A landscape with many valleys, sampled at points; each row gives a point and its height.
From any point a ball rolls to the lowest of the 4 points nearest to it. It stops when none of these is lower. Distance is the straight distance between rows; heights are no part of it.
Q_360 height 439: -15; -17; -17; 4; 13; 8; -24; 21; -11; -4; 17
Q_221 height 183: 17; 0; 38; -32; -18; 9; -2; 46; -1; -4; 12
Q_568 height 404: -20; -11; -32; 36; 24; 13; -4; 5; -19; 3; 23
Q_981 height 418: 3; -18; 16; -15; -9; -10; -23; 34; -6; 1; 31
Q_308 height 349: -17; 1; -24; -6; 0; 2; -10; 19; -7; -16; -9
Q_768 height 326: 19; 16; 21; -28; -6; -3; 19; 7; 12; -14; -9
Q_563 height 491: -24; 9; -41; 44; 12; 25; 16; -21; -24; 32; -11
Q_53 height 287: 11; 9; 27; -15; -11; -9; 26; -18; 12; -2; -10
Q_41 height 362: 2; 24; -22; -11; -4; 5; -1; 0; 5; -19; -33
Q_897 height 400: -22; -4; -29; 23; 10; 3; 5; -7; -16; 0; -2
Q_191 height 415: -11; -19; -25; 23; 22; 7; -21; 8; -13; -4; 24
Q_769 height 398: -3; -15; 0; 2; 0; -5; -26; 21; -2; -6; 28
Q_443 height 117: 15; 37; -10; -4; -4; -4; 17; -20; 13; 0; -44
Q_403 height 261: 7; -20; 27; -3; -5; -13; -9; -5; 1; 5; 34
Q_725 height 135: 13; 25; 19; -9; -3; -15; 32; -36; 19; 18; -39
Q_24 height 476: -31; 19; -45; 29; 1; 26; 15; -9; -18; 5; -30
Q_263 height 192: 28; -28; 10; 21; 11; -8; -38; 0; 16; 2; 41
Q_878 height 376: 26; 23; 29; -14; -2; 4; 51; -28; 15; 0; -33
Q_200 height 386: -22; -7; -29; 19; 12; 3; -6; 9; -17; -7; 8
Q_119 height 254: 14; -6; 37; -30; -15; 9; 11; 34; 5; -2; 14
Q_872 height 442: -23; 15; -37; 14; -1; 13; -1; -10; -12; -7; -28
Q_293 height 443: -22; -9; -28; 28; 17; -1; -4; -16; -15; 11; 4
Q_377 height 416: -21; -9; -37; 31; 18; 21; -4; 13; -21; -5; 26
Q_89 height 328: 3; -7; 19; -26; -7; -6; -5; 19; 0; -4; 18
Q_352 height 428: -25; 9; -39; 16; 2; 27; 3; 6; -17; -10; -18
Q_261 height 295: 1; -5; 17; -5; -3; -22; -2; -23; 6; 7; 8
Q_818 height 441: 39; 38; 14; -8; -3; 4; 35; -23; 11; -4; -38
Q_688 height 363: -19; -2; -29; 1; 7; 13; -8; 18; -14; -13; -4
Q_368 height 375: -18; -3; -9; 4; 2; -15; -11; -6; 4; 0; 3
Q_250 height 337: 12; 24; 9; -10; -9; -13; 24; -25; 11; 5; -32
Q_891 height 331: 20; -26; 58; -21; -12; 35; 38; 15; 0; -7; 6
Q_489 height 387: -5; -6; 14; 5; 0; -30; -4; -31; 10; 23; 7
Q_520 height 222: -16; 2; -10; 22; 8; -21; -3; -37; -1; 30; -6
Q_482 height 438: -12; -13; -9; -11; -2; 8; -34; 48; -14; -3; 13
Q_77 height 341: -4; 1; 0; -17; -4; -7; -10; 20; 4; -9; -2
Q_658 height 310: 5; 1; 28; -28; -7; -5; 10; 12; 10; -8; 6
Q_29 height 289: 3; -14; 14; -6; -3; -12; -11; -3; 0; 0; 26
Q_454 height 249: 19; -12; 49; -20; -12; 13; 34; -1; 8; -8; 6
Q_953 height 195: 15; -25; 8; 27; 11; -19; -24; -20; 10; 7; 33
Q_731 height 42: 14; -31; -2; 22; 9; -8; -36; -6; 4; 6; 36
Q_963 height 361: 2; 4; 3; -25; -10; 10; -20; 49; -2; -11; -3
Q_534 height 453: -28; 13; -38; 25; 3; 15; 2; -22; -12; 24; -30
Q_226 height 339: 7; 19; 8; -15; -7; -7; 8; -9; 13; -11; -14
Q_432 height 348: -8; 21; -10; -1; -3; -13; 8; -22; 5; 11; -34
Q_547 height 340: 6; 9; 10; -33; -13; 7; -5; 36; 7; -12; -8
Q_183 height 243: 28; 42; -4; -16; -1; -3; 14; -9; 16; -15; -41
Q_639 height 413: -6; 28; -38; 5; 2; 24; 1; 1; -4; -20; -39
Q_648 height 646: -22; -5; -30; 28; 11; -3; -2; -32; -11; 36; -19
Q_484 height 354: -9; 14; -15; -6; 2; -9; -1; -3; 2; -10; -19
Q_791 height 200: 10; -19; 41; -8; -8; -20; 18; -17; 10; 5; 23
Q_561 height 268: 36; -32; 31; 10; -9; -9; -22; -18; 18; 8; 52
Q_826 height 103: 27; 8; 42; -19; -2; 13; 46; -10; 10; -10; -17
Q_609 height 335: 12; 16; 4; -29; -1; 2; 2; 28; 7; -23; -17
Q_615 height 423: -23; 6; -29; 19; 1; 1; 1; -15; -7; 9; -21
Q_956 height 324: 12; -19; 41; -23; -22; -3; 5; 12; 8; 1; 29
Q_659 height 316: 12; -24; 20; -7; -5; -16; -19; 13; 5; 2; 36
Q_952 height 406: -3; -9; -4; 26; 11; -25; -16; -30; 4; 20; 15
Q_197 height 505: -7; -19; -14; 16; 12; 12; -35; 33; -15; -2; 33

For each start below, name the point where the ball stops.
Q_24 => Q_791
Q_963 => Q_826
Q_29 => Q_791
Q_561 => Q_731
Q_956 => Q_221
Q_352 => Q_791
Q_534 => Q_791
Q_952 => Q_731
Q_658 => Q_221
Q_226 => Q_826
